A landscape with many valleys, sampled at points; each row gives a point and its height.
From any point a ball takes the steepest step (drop divided by distance) to one of its 3 nearest points. It stops when none of these is lower. Distance is the straight distance between rows; heights are no part of it.
j_488: [ 41   3 -17   0 -13  29  -7  72   1  -7  14  20   3  21  -4 -56  17  14
 -13   2]  height 66.4
j_66: [ 25  16 -24   1  -3  -6 -49  25  51   4 -12 -17  16  23  23  11 -10 -32
 -16   5]  height 29.8
j_407: [ 40  -2  -4  -4 -32  16  -8  59  13 -17  -9   1  14  -2 -15 -49  -3  12
 -12 -25]  height 75.8
j_302: [ 35  -2 -36 -28  14   2 -35  51  66  14 -26   0  28  31  16  21 -29 -24
 -47  45]  height 46.3
j_152: [ 31 -18  -9 -16   8   0 -37  33  65  -9 -20   7  26  20  17   0 -56   2
 -14  26]  height 53.1
j_359: [ -7 -17  15 -29 -30   2  36  39 -53 -18  -1  23 -58 -23 -14 -16 -33  26
 -34 -33]  height 7.5
j_657: [-16 -17   5  19 -12   7  76 -39  -5 -21   5   7 -44 -54 -15  42  16   7
 -28   9]  height 42.5
j_632: [-48 -14  13  17  -8 -18  92 -58   1 -16 -16  32 -37 -29  11  61   1   5
 -27  -5]  height 63.8
j_548: [ 34  25  19  -6  14 -29   6  -5   3 -16   7  26 -12  -4 -49 -26  -7  23
  17  -6]  height 31.1
j_722: [ 27  -3 -22  -3   5  -6  -4  50   0 -10  26  16  -8  15  -1 -68  -5  24
  -9  19]  height 56.0
j_274: [ 38  26  36   3   2 -22  13   4   7 -23  15  24 -14 -10 -66 -25 -12  10
  21  -4]  height 31.4
j_137: [-51  33 -16  11  15  -6  -1  -3   8  42 -19 -18  63 -13  25  14  29 -32
  14 -15]  height 26.4
j_222: [-37 -37  -1   3 -23  47  -5 -49  -3  -8   7 -35 -10   8  30  44  22 -18
 -11  -1]  height 28.3
j_413: [-23   0  33  24  -2  12  -5 -52  -5   5  -8  -9  48 -13   8  40   5 -12
  40 -69]  height 27.6
j_207: [ 21   2  21  -2  28  -8  30 -28 -52  -9   5   4 -56 -23 -42   3  24  24
  13  -7]  height 12.8
j_993: [-57  33 -37  26  39 -43   1  15  -4  40  -4  -7  51 -27  -8  27  -1 -45
  -1  46]  height 11.8
j_609: [ 18  23  -7   3  42 -50 -36   0   7 -11  16  12  15  16   2  11 -20 -12
  17  59]  height 29.7
j_402: [ 30   9 -10  -4   9  -7  31  30  -7 -14  18  51   7 -22 -39 -70 -20  29
   6  24]  height 67.0
j_165: [-29  42 -14  12   8   7  -9 -14   4  43  -7 -17  37   0   3  24  39 -39
   9  -3]  height 25.2
j_850: [ 24  13  30  -8 -13  -6   7 -16 -19 -14   5  -1 -29  -9 -33  -1  -2  16
   9 -33]  height 24.9
j_711: [ 19 -34 -23  18 -25   5 -36  43  42  12 -15 -17 -13  14  47 -49 -13  36
 -19 -15]  height 55.2
j_167: [ 50  22 -15 -41   9  -2 -12  43  36 -23   3  28  37  -2 -35  -4 -40  -9
 -16  38]  height 55.3
j_23: [ 21   4  -3  -5 -54   5  22  36   1 -19 -14  28  13 -20  -9 -56 -43  37
   2 -47]  height 67.4
j_641: [-13 -43  16  -3 -24  28   9 -16 -26 -23  16 -26 -43  -3   2  36   0   1
 -15   1]  height 32.1
j_265: [-22 -22  13   1 -20   3  47 -34 -37 -15   1 -13 -56 -23  -1  38 -11   1
 -23 -14]  height 61.4
j_258: [  3 -23 -13 -16 -67  27   8  42 -28   2 -14  22 -28 -16  -9 -42 -15  24
 -17 -53]  height 58.3
j_833: [-33   4  -4  19  -4  19 -21 -30   5  15  -7 -27  40  18  43  41  30 -23
  14 -33]  height 24.7
j_160: [ 26  25 -38  -4  16 -21 -32  13  18  -2 -19   5  25  14 -15  30 -12 -43
  -5  42]  height 15.7
j_795: [ 28  44  21   3  26 -34 -15 -15  -2  -5   3   4  16  -1 -20   8   3 -13
  22  14]  height 26.5
j_686: [-40  49 -28  -7  34 -23   8  -4 -29  47  11 -11  14  10  28  16  46 -37
  13  23]  height 26.6
j_440: [  8  11  41  -1   0  26  25 -29  -7  20   5  -7   5   3 -42  47  56 -13
   1  -3]  height 42.8
j_708: [-50 -41  24  11   4  -7  68 -82 -36  12 -24  35  -1 -18  -8  41  -8   8
   9 -56]  height 72.0
j_973: [ 13  -9   6  -7 -15  -9 -14  -3  18 -33  -5   3 -18   0  -9 -34 -45  20
  13 -32]  height 35.5
j_262: [ 28 -13 -45 -26  23   6 -32  52  46   5 -10  21   8  35  10 -27 -19  -6
 -41  60]  height 51.8
j_364: [ 12 -14  27   2 -23  10 -20 -20  13 -17 -18 -15  26  -2  -1  20 -30  -3
  30 -59]  height 27.8
j_774: [ 20  36   6  12  14 -16 -17 -13   6   8  11  -4   7  10 -18  28  17 -19
  22  16]  height 23.1
j_438: [  4   5 -27 -12 -13 -25  -1   9  -1 -23  -7  17  -7 -13  -9 -59 -70  49
  -2 -16]  height 42.0
j_449: [-24  25  46  25  20  -6  20 -28 -10  31 -11 -10  36 -18 -23  21  41 -20
  17 -33]  height 31.8
j_884: [  2  16   0  13  13 -12 -42 -21   9  -4   9 -13   8  17   4   5  -7  -5
  22   6]  height 16.6
j_665: [ 13   0  -8  -9   3  13 -20  15 -31 -13  27 -28 -41  26  17 -20  24  13
 -13  18]  height 66.9
j_178: [ 46  10  -8  -7   2   1  12  42  10 -12  17  15  -7   1 -32 -52  -5  15
  -8   6]  height 64.1
j_324: [ 11  21  50   7   1  -2  15 -36 -13  19 -23   5  29 -21 -40  25  46 -10
  33 -27]  height 50.6
j_652: [-45 -27  27   5   4   5  63 -65 -27  13 -11  25 -30 -18  -3  48  31   1
   9  -4]  height 60.3
j_211: [-17  -9  47   5   7  10  46 -60 -35   8 -13  18  -9 -28 -34  38  44  14
  23 -23]  height 49.6
j_586: [-40  -1   2 -12   4  46 -14 -24 -12  22   3 -33  11  29  33  33  66 -33
   5  13]  height 27.7
j_176: [-32   4  13  -3  28  27  31 -19 -35  39  12   1 -15   7  25  23  83 -30
  14  40]  height 42.6
j_602: [  1  -8 -20 -30 -28  -7   0   9 -36 -12  -5  -8 -41  -1  -5 -34 -35  26
  -4 -27]  height 64.3
j_236: [ 27  -4 -10 -23  43  -8  -8  38  13 -12  17  28  24  11 -16 -29 -39  -1
 -26  54]  height 54.5
j_73: [ 14 -36 -38  -6   1  -4 -29  47  38   1   7   9   1  28  46 -60 -23  24
 -22  18]  height 48.1
j_854: [ 18 -19 -35   3 -13   0 -36  54  23   8  -2 -13 -17  22  26 -62   1  30
 -16   9]  height 52.9
j_592: [-62  26 -12  25  29 -15   9 -10   2  54  -5  -9  62   0  30   5  11 -36
   9 -10]  height 27.2
j_981: [ -3 -22   9  -7 -30  17  43  -5 -31 -29  -4 -16 -35 -17 -24  25 -23  15
 -21 -36]  height 45.6
j_523: [-50 -26  15  11   1   1   8 -58 -19  19  18  -3  16  -1  27  11  16 -16
  30 -33]  height 24.8
j_353: [-30 -22  16  15   9   9  77 -60   3 -17   7  13 -53 -31  12  44  30   5
  -7  36]  height 48.9
j_154: [ 51  15  20 -10 -16  27  -4  51  -2 -18  17 -10 -10   4 -27 -27  13  13
  -4 -11]  height 67.3
j_138: [ 12  22  39  17  -3 -18 -31 -32  17   0  -4  -8  31 -15 -17  23  -6 -18
  47 -33]  height 33.7
j_733: [-29   2  -8  18  26 -16 -34 -24  -8  18   9 -10  13  19  39   9   6  -9
  27 -14]  height 21.4
j_125: [  1   6  18  -1   1   3 -12  -7 -33 -12  22 -22 -38  12 -20  -4  22   9
   6   2]  height 43.0
j_61: [ 15 -12 -14  -6 -22  -5 -12  25  42 -30 -23  -2  12   1  22 -46 -58  41
  -1 -26]  height 44.1
j_350: [ -2 -26 -39  -7 -27   7 -29  26 -26   4  17 -33 -44  11  30 -35 -14  27
  -6 -14]  height 74.2
j_124: [ 16  -3 -15  -1 -19   4 -31  48  14 -17   7 -26  -7  10  17 -44  -9  22
   0  -7]  height 64.6
j_369: [  4 -11 -25   7 -22  -9   7  38  18  -7   2  25  -6  -3  15 -74 -33  31
 -13   6]  height 45.4
j_334: [-26  28 -38  13  18 -31 -23   6  -3  38 -23  -4  29  15   7  41   5 -55
  -5  44]  height 12.7
j_869: [-11  52 -34  -7   3   9 -27 -10  -3  33   6 -17  17  28  12  37  50 -45
 -15  18]  height 21.3
j_415: [ 30  17  -6  -2  -6   5 -29  17   9 -16  13 -21 -19  26   9 -20  16   5
 -13  11]  height 49.7
j_312: [ 30 -16  -1 -11 -17  12  57  49 -60 -11   4  19 -66 -11 -12 -11  11  16
 -32  13]  height 36.6
j_418: [ 26   8   7 -12   1 -12 -26  12  21 -19  11   4   7   7  -9 -26 -14   8
  11  10]  height 25.1
j_862: [-22  15   3  30  13 -20 -36  -7  35  17 -12 -10  55  14  15  40 -29 -44
  28   3]  height 15.5
j_629: [-26  -3  28  10   6  33   5 -34 -23   5   0 -17   0  -1   8  36  44 -11
  17   1]  height 28.5
j_968: [ 31 -17 -23 -32  22   1 -27  45  31   0 -18  32  37   4 -16   7 -44 -16
 -35  58]  height 52.8
j_308: [ 11  45 -45 -17  12 -15 -39   1  14  21  10 -24   5  33  16  23  18 -41
  -8  34]  height 16.1
j_270: [ 18 -37 -17 -24  33  -6 -24  38  43 -12   0  33  34   9   0 -23 -47  24
 -20  64]  height 52.7
j_792: [ -7 -19 -19  -7  -8 -15 -44  19   5 -23   0  -4 -20  18  28 -42 -39  28
  -1  -5]  height 73.0
j_915: [ -2  -1 -12  -2   3  10 -47 -17  -5   6  25 -47 -25  29  33   8  32   0
  -2   6]  height 81.3
j_762: [-46 -15   6  26 -39  29  94 -53  40 -34  -5   5 -16 -24   7  58   5  -7
 -37 -19]  height 78.9
j_562: [-10 -19  28 -12 -20  -4  22 -46 -34 -19  -6  -4 -40 -10 -18  33 -24  18
  -9 -37]  height 65.4
j_685: [ 10 -13  36  -1   8  33  45 -26 -37  -1   4   9 -37 -31 -18  41  40  11
  -9  26]  height 30.5
j_538: [ 15 -11  25  -4 -23  27 -36 -13  -1 -19   3 -37   0  10   2  12  -9  -7
  11 -42]  height 18.3
j_288: [-21  27  24  21  30 -29  21 -33 -24  45   5  12  16 -22 -19   4  52 -20
  30  -4]  height 36.1
j_446: [-46  16  18  11  40   4  47 -18 -28  50   2   0  11 -15   1   3  70 -16
  20   5]  height 38.2
j_539: [ -1 -19 -10  10  11 -19 -51   1  44 -20 -13  -2  18  17  32  13 -55   7
  18   7]  height 55.1
j_228: [-42 -28  13   4  -2  18   8 -52 -40 -10  21 -28 -19   1  24  26  26   4
   8   9]  height 18.6
j_494: [-43   1  29  31  19 -19  -4 -34  -2  26  -9 -12  56 -15  17   4   7 -13
  35 -39]  height 26.3
j_277: [ 23 -31  -4  -3   6  -3 -36  13  74  -9 -38  -3  25   4  35  -3 -50  15
   6  19]  height 54.6
j_660: [ 43   7   4   3  -5   1  16  45  23 -27   6  44  28 -23 -58 -63 -36  27
   1  25]  height 68.2
j_809: [  0 -25 -17 -20 -46  10  24  44 -47   7  13  17 -51 -13   6 -40  -8  19
 -27 -16]  height 43.1

Call two points neighbours if one is among the 3 nearest of the other. Go from one point of each pair to the other, from neighbour to neighbour, staying as low as possible. Name the highest point that can't be avoided.
j_207 / j_884 | j_850
j_359 / j_884 | j_981
j_884 / j_228 | j_523

For each start below, name the point where the ball stops.
j_446 | j_228
j_324 | j_228
j_288 | j_228
j_722 | j_884
